Each scene shows the same named points in several views. A view is turned or mirrored, and shifted as a whole, has a little noise and may leave points out.
In the rows, zero is written as 128.

Scene 1
View 1
K_13: [ 99  88 200  95 123  53 109 182  90 126 151 144 139 122 150 141 200 153
 103 137 129 133 128 106 127 125 209 216  84 143  81 175 157 146 126 127
 160 103  97 192 136  65 163 151 119 101  98  96 120 136]
K_327: [ 93 101 158 119 157 131 118 170 115 134 145 133 136 134 124 116 160 111
  96 118 116 148  88 133 119 126 143 175  83 146  92 132 153 158 109 133
 160 111 100 157 137  79 174 124 125 138 117 125 145 132]
K_781: [ 89 124 139 126 138 140 123 160 109 144 146 128 126 140 133 122 157 131
 106 150 123 150 103 128 115 128 139 167  88 133 120 130 153 148 124 143
 151 122 115 148 152  93 161 133 127 146 130 140 120 108]
K_22: [ 94 163 165 111 149 115 141 154 107 137 125 111 115 118 129 132 169 160
  97 159 147 129 100 124 113 133 160 167  54 145 129 161 142 133 124 137
 124 129 110 140 117 127 172 132 128 156 133 137 103 130]
K_108: [100 125 110 137 126 157 116 142 120 145 140 148 135 175 132 101 122 118
 104 158 107 165 103 134 142 133 122 155 105 120 136 116 158 146 114 166
 162 125 152 126 160  84 149 118 123 177 128 127 103  84]
K_850: [113 117 124 137 117 139 125 146 104 144 130 136 141 160 135 116 158 128
 104 162 108 150 120 120 134 128 140 175 103 119 126 131 151 151 126 148
 174 123 134 144 171  91 163 142 124 146 117 129 105  83]
K_918: [136 160 164 123 136 102 149 141  99 132  91 126 134 134 125 133 184 160
  87 171 123 117 114 114 145 132 155 173  46 135 132 184 128 130 124 136
 151 119 110 140 118 140 187 148 120 160 110 119  97 114]
K_388: [ 66 136 129 122 115 113 142 168  84 151 159  97 143 133 134 137 168 143
 127 180 137 168 109 112 100 136 132 149  80 146 137 145 135 153 126 142
 157 134 147 145 176  73 162 156 123 153 133 138  65  93]
K_281: [109 111 192 131 176 101 126 145 116 129 119 126 129 109 120 135 182 134
  76 138 106 119 113 143 101 127 143 164  68 166  79 133 123 149  99 125
 154 107  58 142 123 123 202 131 106 119  90 128 135 123]
K_10: [ 63 134 131 115 111 124 124 178  97 158 175 123 115 135 156 136 168 158
 135 172 147 157 117 117 100 128 160 179  92 121 141 142 164 139 145 149
 133 128 137 167 173  82 132 154 131 129 147 151 100  94]
K_85: [ 95 138 177 110 160 119 137 169 104 133 129 110 118 106 127 135 187 146
  93 137 140 122  97 127 104 126 162 177  56 147 103 159 145 143 123 122
 135 119  83 158 118 121 183 139 129 132 126 140 135 141]
K_967: [130 182 131 150 168 166 151 133 127 150  90 133 118 140 109 126 152 139
  83 166 113 122  78 147 138 132  94 139  31 127 144 154 122 126 115 154
 132 112  92 117 104 171 180 131 114 191 130 147 126 104]
K_981: [100  98 154 116 136 131  98 154 122 133 149 155 121 151 145 106 146 130
  96 132 119 145 119 133 127 123 178 194 116 128 101 120 177 145 120 147
 153 118 119 156 147  78 150 116 126 127 120 121 137 114]
K_687: [153 154 168 126 179 165 154 120 114 116  65 100 115 123 103 101 172 136
  53 127 126  91 106 128 129 123 161 179  63 143 114 144 146 143 114 112
 153 133  84 120 106 169 220 117 144 153 118 149 152 140]
K_312: [128 148 185 117 148  89 134 139 114 130 105 141 119 126 132 134 179 168
  83 163 126 111 123 127 135 134 175 181  56 143 113 170 135 125 117 138
 137 112  93 141 105 139 177 135 113 144 103 115 111 122]
K_492: [ 81 135 166 117 163 118 137 152 111 134 138 101 121 114 123 125 160 140
  95 148 133 141  99 131  94 135 146 151  70 166 107 134 135 146 107 131
 138 131 103 131 133 103 185 125 121 147 125 139 104 127]
K_54: [ 57 134 152 107 111  55 144 184  77 145 166 101 164 131 131 152 171 149
 132 185 137 183  98  97 114 146 135 145  50 162 129 181 115 152 115 145
 156 122 155 150 157  47 164 161 115 169 119 102  34 110]
K_133: [109 150 157 118 168 151 131 120 126 124 112 115 106 136 121  98 135 142
  75 143 134 123 111 139 114 133 162 160  91 151 121 119 155 137 107 135
 133 140 119 107 119 128 184  99 132 162 131 142 115 124]
K_80: [121 185 142 132 172 155 171 135 108 135  84  89 131 128  96 117 158 134
  77 156 131 127  77 125 128 137 111 136  27 152 141 163 120 141 108 129
 144 135 114 107 110 152 207 127 130 199 134 147 104 130]
K_128: [ 98 100 127 131 109 124  99 143 114 145 155 162 132 174 153 110 137 134
 110 164 104 160 134 126 135 131 159 180 131 119 119 113 167 142 121 161
 168 122 148 145 176  69 140 128 117 138 117 119  98  72]
K_224: [ 87 172 143 128 184 148 156 145 121 137 116  96 135 130  90 116 130 118
  86 146 126 156  54 139 117 145  91 110  29 171 131 146 113 149  90 142
 133 131 119  97 103 117 197 111 120 214 136 133  94 138]
K_857: [120 129 130 136 123 163 101 130 129 148 131 177  94 163 158 105 144 157
  97 163 117 124 141 145 135 119 175 198 125  94 135 112 184 120 138 163
 134 120 120 148 152 128 130 123 126 127 133 144 143  75]
K_254: [ 98 172 152 103 164 157 140 160 120 135 120 111 105 124 117 108 148 144
  92 133 156 129  75 129 122 130 159 170  54 138 133 156 162 134 126 135
 116 134 119 137 101 128 169 112 145 177 156 146 133 154]
View 2
K_781: [169 134 111 125  99 137 142 127 120 133 129 107 102 113 125 131 111 145
 150 115 118 135 118 174 154  94  95 116 145 161 111 132 167  89 140 118
 144 111 114 124 151 158 109 120 101 115 119 127 133 113]
K_281: [144 155  99  98  93 169 154 146  97  94 114 138  86  69 140 171  82 147
 143 116  68 152 119 196 167 123 103  86 146 133 135 112 138  77 152 104
 114  97 177 106 164 164 129  88  90 132 102 111 145 106]
K_967: [160 170 117 110 122 171 153 101 115  82 154 136 112  57 103 110 122 147
 154  99 100 119 118 166 151  79 119 133 112 130 126 127 121  85 126 102
 206  74 161 146 145  96 141 104  51 109  99 172 112 102]
K_857: [187 140 111 132  92 127 140 188 140 149 120 113  67  94  88 100  83  98
 203  84 133 114 133 144 157 102  94 118 111 185  92 132 154 108  82 138
 166 123 136 138 159 151  78 140  97  96 117 128 144 135]
K_128: [171 112 104 151 102 120 136 149 141 168 105 111  92 111 119 113 100 121
 181 116 134 128 116 180 132  73  95 115 144 208 125 128 178 116 122 108
 142 150  98 126 171 190  95 125 127  90 116 123 161 111]
K_687: [153 143 112 120  77 212 154 163 126  74 150 148  81  54 107 139 108 130
 134  67  61 176 132 192 152 125  90 123 135 116 105 126 135  80 135 125
 177  81 184 110 167 110 108  97  76 148 101 161  88 117]
K_254: [151 153 138 111  88 149 157 125 111 100 139 121 112 127  92 137 140 148
 136  84  88 158 138 145 146 109 106 157 136 140  90 134 146  81 143 135
 167  75 138 118 131 120  92 123  66 141 124 156  93 107]
K_850: [174 115  97 156 103 147 135 134 143 139 127 114  92  95 130 113 107 131
 162 118 122 132 110 190 141  71  94 114 148 177 119 134 172 102 137 106
 166 126 106 126 167 168 108 114 119 109 107 132 138 110]
K_388: [166 129 106 151 134 125 145  82 117 118 134  98 102 130 133 135 110 161
 131 151 115 154 114 180 141  56  88 109 167 175 129 123 175  97 151 115
 161 110  65 129 129 189 113 135 113 128 128 121 126  89]
K_327: [156 129 110 110  72 143 144 144 114 141 119 116 115 116 143 148 121 152
 143 107 105 135 116 183 157 120 102 119 149 147 110 136 169  80 163 109
 110 112 139 103 166 156 111  94 101 119 110 120 140 117]
K_108: [167 119 118 141 107 139 141 123 135 165 132 112 124 101 111 102 132 138
 164 104 141 124 111 184 127  68  99 139 134 187 129 134 171 111 127 107
 165 140 102 135 171 154 112 116 106  80 116 159 141 107]
K_918: [151 145  99 146 116 159 147 123 135  64 111 145  73  80 117 135 105 135
 160 114  58 150 130 168 138  65 124 121 149 160 117 123 135  91 160  95
 191  67 146 119 147 150 104 106  90 148  88 137 117  88]
K_224: [130 158 139  98 119 173 165  69  90 101 151 130 154  90 111 147 157 180
 106 107  87 161 115 192 128  80 110 147 142 131 146 123 138  83 159 102
 163  91 134 123 146 118 146  95  59 111 121 181 104  82]
K_85: [153 156 111 111  90 150 151 134 103  83 122 121  85 114 128 163 101 151
 137 112  73 156 131 161 167 119 103 111 151 133  97 125 150  72 156 122
 136  71 148 108 134 154 102 112  83 155 113 113 117 109]
K_10: [182 135 109 146 118 101 139 115 123 128 123  88  82 149 120 129  99 144
 157 139 127 137 126 147 158  79  91 110 155 183  97 128 175  95 133 134
 153 103  74 130 119 187  87 152 110 129 130 102 132 109]
K_133: [146 146 136 116  95 171 163 144 109 116 133 132 103  87  85 137 117 132
 141  78  88 173 133 180 136 108  85 132 134 155 124 118 145 102 115 134
 155 114 144 120 157 142 103 121  80 116 127 163 108 106]
K_22: [151 155 121 120 113 142 156 117 109  83 121 125  88 110 104 149 110 146
 144 111  75 161 136 153 145  89 109 127 148 153 110 123 142  88 144 123
 163  77 130 120 128 154 100 125  78 145 117 135 110  94]
K_981: [161 121 113 125  74 128 142 171 130 159 103 116  92 118 118 137 106 128
 171  95 112 134 124 168 146 114  97 121 142 179 103 132 174  96 137 121
 117 129 131 111 170 175  85 113 113 111 115 116 150 121]
K_492: [147 150 123 110 107 153 159 115  93 106 128 120 106 105 117 160 109 157
 127 115  85 168 125 180 149 102  92 112 151 147 129 117 152  89 145 122
 132 101 129 113 143 166 116 116  87 129 128 132 121  97]
K_54: [143 130 107 150 142 109 146  57 112 102  97 112 112 145 143 158 126 174
 131 169  81 155 114 175 123  34 120 120 186 191 143 120 169  98 193  86
 148  95  66 115 126 212 112 119 116 137 115 113 141  63]
K_80: [147 154 123 122 117 190 158  88 113  70 160 137 121  71 106 130 137 161
 121 101  78 165 122 185 135  75 107 144 138 124 130 125 132  87 149 108
 202  72 144 130 143 106 132 104  61 134 108 179  87  90]
View 3
K_80: [116 160 150 119 107 113  75 129 169 154 107  98  96 161  49 158 146 177
  83 120 115  89 134 138 142 104 112 115  88 160 115 118 178  98 170 128
 135 171 130 178 121 126 129  91 138 135 151 119 137  85]
K_781: [129 177  90 115  91 107  77 138 132 161 112 157 119 155 114 143 121 118
 122 139 133 143 130 141 153 100 113 145 137 139 131 130 132 125 153 134
 141 135 132 135 125 131 121 133 117 111 112 124 103 107]
K_388: [138 174 101  98 120  83  70 148 149 154 111 137  99 172 108 112  92 120
  93 137 136 155 131 118 169  64 159 145 152 145 132 136 107 122 153 136
 153 125 140 124 116 119 113 106 130  89  90 126 138 125]
K_312: [124 192 109 139 113  85  80 126 177 156 106 141 134 139  95 171  91 134
 126 136 107 111 148 130 123 145 110 128  86 113 131 114 165 122 115 137
 170 108 143 164 158 146 134 117 133 108 153 107 113  81]
K_850: [138 171  99 115  98  86  80 143 126 177 117 166 115 148 137 153 124 118
 134 120 133 129 103 129 170  88 117 148 130 142 148 128 112 102 138 141
 137 114 127 135 134 117 128 125 115 116  96 119 119 100]
K_492: [115 176 101 116 103 111  74 135 155 148 118 120 134 159  84 133 111 137
  99 162 126 133 152 147 140 117 127 118 113 147 110 119 149 130 160 126
 154 126 142 142 113 133 125 136 136 107 121 118 100 113]
K_108: [127 152 109 115  75  95  96 154 117 182 116 153 103 131 134 155 151 119
 133 122 136 133 101 140 159  77 134 151 138 147 162 141 128 100 157 152
 131 128 103 130 107 115 108 112  86 139  91 137 102 110]
K_133: [119 154 115 128  75 115  90 138 143 169 125 124 133 129  91 157 143 145
 106 136 124 118 130 139 119 117 113 101  84 150 121 102 173 120 153 133
 138 130 122 141 118 131 145 133 106 126 131 106  92 122]
K_857: [142 166  76 141  53 112 101 135 120 204 114 208 111 119 150 178 131 102
 142 109 124 138 118 125 129  95  86 147 110 110 160 104 142 132 121 156
 146 118 124 125 154 131 146 138  55 103 123 122  98 112]
K_13: [138 215  60 122 130  54  55 125 154 134 104 161 174 156 140 141  52  92
 160 157 126 160 145 117 132 163 120 152 142 107 123 141 123 131 106 116
 174  87 143 138 171 162 127 148 173  91 124  90  86  95]
K_967: [110 166 141 135  89 137  91 128 167 170 102 132  79 151  62 179 149 165
  97 119 106  82 141 159 147 104  91 137  87 137 136 119 181 105 161 148
 145 168 134 186 127 124 116  94  98 133 159 147 134  62]
K_918: [134 183 124 131 126  74  73 127 177 157 101 132 114 151  88 168  97 146
 114 115 108 102 131 117 141 123 115 132  93 125 133 120 154 105 120 134
 160 125 139 172 159 136 133  95 143 111 149 105 140  74]
K_687: [124 167 123 135  93 122  70 113 147 162 120 124 141 150  74 183 150 170
 110 120 117  81 122 137 129 144  64  96  59 156 101  90 181 105 149 117
 127 143 136 180 161 135 170 144 143 131 160  81 105  83]
K_327: [122 187  82 112  95 107  68 130 123 146 114 146 148 161 119 145 127 118
 142 158 137 140 131 159 149 136  99 147 142 143 119 142 139 116 162 119
 138 132 129 146 126 142 116 154 145 130 116 118  73  96]
K_10: [146 177  69 109  92  94  74 139 139 168 102 174 100 160 124 117  89  99
 107 128 134 175 141 106 145  70 130 154 161 119 135 128 117 147 138 138
 156 141 139 113 136 135 125 121 104  72 105 125 124 134]
K_981: [131 179  73 123  77  92  80 138 117 169 116 171 149 132 147 156 121 100
 153 144 135 151 120 139 135 128 107 145 133 131 139 133 136 123 136 131
 142 108 116 124 136 141 130 152 111 122 110 111  71 114]
K_22: [125 176 106 123 104  98  73 130 169 149 102 128 117 154  79 142 102 138
  98 134 117 133 153 122 121 116 121 124 108 126 118 118 164 133 141 130
 158 145 136 149 138 145 131 111 125 100 147 111 117 109]
K_224: [ 98 159 148 109 106 117  79 141 163 136 108  74 105 161  48 138 148 165
  86 153 123 108 144 163 142 108 138 121 112 165 115 141 177 100 191 128
 138 165 123 169  84 129  97  94 138 148 134 138 110  95]
K_281: [109 202  99 129 113 120  73 122 161 140 126 140 157 164  93 163 105 137
 124 176 114 107 158 178 156 155  99 125  89 141 110 111 147 123 146 125
 162  92 162 169 133 132 134 164 156 115 129 117  93  72]
View 4
K_781: [112 125 132 164 116 179 117 101 145 116 144 116 108  95 100  98 112 106
 109  84 157 127 172 111 110 109 136 104 150 131  81 129 142 161 135 129
 118 121 128 109  89 162 116 132 129 117 121 131 106 117]
K_22: [111 113 143 151 108 149 120 105 149  95 153 121 118  77  97 102 127 110
 121  97 134 136 159 105 129 123 143 128 138 141  66 133 167 150 121  89
 101 131 140 140  92 179 145 116 160 136 159 121 132 107]
K_224: [117  97 135 113 116 128 104 119 162  96 156 121 114  96 100  31 117 108
 132  74 118 160 165 149 149  90 160 118 164 139 102 146 150 148 101  44
  65  96 124 109  72 193 113 157 177 157 129 127  93  76]
K_128: [123 148 119 172 136 182 111 107 104 120 157  82  78  96 115 125 105  98
 117  84 168 108 175  84  95 107 124  96 154 115  93 112 121 167 166 150
 147 121 106 103 109 158 108 120 100  99  72 142 109 143]
K_254: [100 126 162 158 106 144 120 111 164 111 148 154 137  67  79  79 115  91
 113  87 140 146 138 116 110 112 143 114 141 141  66 156 167 145 129  55
  89 140 143 122  82 186 114 123 153 132 164 123 116 116]
K_388: [127 120  98 159 125 186 124  96 120  74 185 103 115  94 125 102 122 120
  97  77 148 136 192 120 138 124 139 110 149 150  88 101 132 146 141 137
 156  88 118 126  83 176 112 117 143 133 130 133 106  86]
K_312: [107 112 158 147  96 135 107 116 143 104 137  83  87  83  99 112 123 110
 143 108 128 131 157  79 123 119 131 151 147 127  61 134 168 155 115 110
  83 156 142 151 115 159 171 119 159 135 143 110 151 129]
K_85: [100 103 153 163  92 168 118 106 175 103 116 119 119  84  92  96 138 119
 104 100 141 132 163 100 122 117 134 136 136 144  51 131 175 157 103 121
  85 135 151 127  85 155 144 123 162 132 163 116 129 111]
K_10: [121 133 118 189 119 202 136  80 121  93 178 123 131  83 108 138 114 111
  93  85 162 114 183 111 112 131 140 101 139 144  76 110 150 157 152 142
 167 115 129 124  91 171 124  99 122 106 144 126 107 111]
K_981: [105 138 150 184 116 181 110 110 140 129 118 103  92  87 104 113 124 100
 101  90 169 102 158  74  90  98 125 108 143 118  71 125 143 171 144 133
 110 134 127  97  96 152 109 114 112 100  96 135 111 150]
K_13: [ 94 119 160 204  81 186 111 105 144  83 114  52  93  77 129 123 145 139
  68 102 154  91 168  40 109 110 112 164 144 137  39  92 164 170 111 168
 104 138 145 140 106 127 143  73 136 119 135 100 128 139]
K_80: [112 107 138 106 113 121 107 127 163 103 162 130 120  90  86  44 106  99
 147  87 114 189 152 149 143 117 142 123 159 145  87 158 151 130 114  60
  77 126 135 135  86 188 128 167 183 167 158 123 125  83]
K_850: [114 139 119 155 126 176 107 115 125 118 156  90  91  99 108 100 101 102
 116  87 156 142 172 106 105 118 116 107 159 128  87 123 121 152 153 154
 136 124 117 115 104 153 109 143 121 125  97 133 117 126]
K_281: [109  81 149 140  98 165 103 117 173 123  86  85  77 109  96  92 148 128
 130 106 138 125 179  93 132 103 136 141 136 127  63 130 168 173  87 144
  56 127 139 114  89 141 161 148 166 131 123 126 138 114]
K_327: [ 98 118 151 172 103 181 107 111 166 122 110 101 102  96 104  74 125 116
  90  85 156 120 166  97 107  90 130 118 155 130  73 128 149 172 114 132
  82 121 134  93  84 142 106 128 132 119 110 124  97 124]
K_492: [117  97 132 148 114 167 113 110 155  99 128 119 102  91 103  86 147 115
 116  92 142 129 170 106 135 107 147 121 133 139  72 124 161 158 113 101
  91 107 128 112  76 174 129 129 163 130 134 139 119 101]
K_967: [116 115 146 106 113 120 114 110 158 134 160 126 111 104  70  76  76  95
 178  89 118 174 164 159 127 116 152 113 172 125 102 175 156 151 115  78
  81 148 139 127 103 175 156 176 159 142 142 115 123 101]
K_54: [126 113 105 167 109 170 118  94 108  35 203  54 112  90 154  89 128 139
  77  72 129 124 195 103 157 114 143 143 166 152  91  77 135 149 120 120
 146  74 120 144  89 177 121  86 152 150 130 107  93  74]

Which points are out of place in each view (at most two, in the order of its rows)? Write none if all are in place.
view 1 -> K_224
view 2 -> K_857
view 3 -> none
view 4 -> K_80
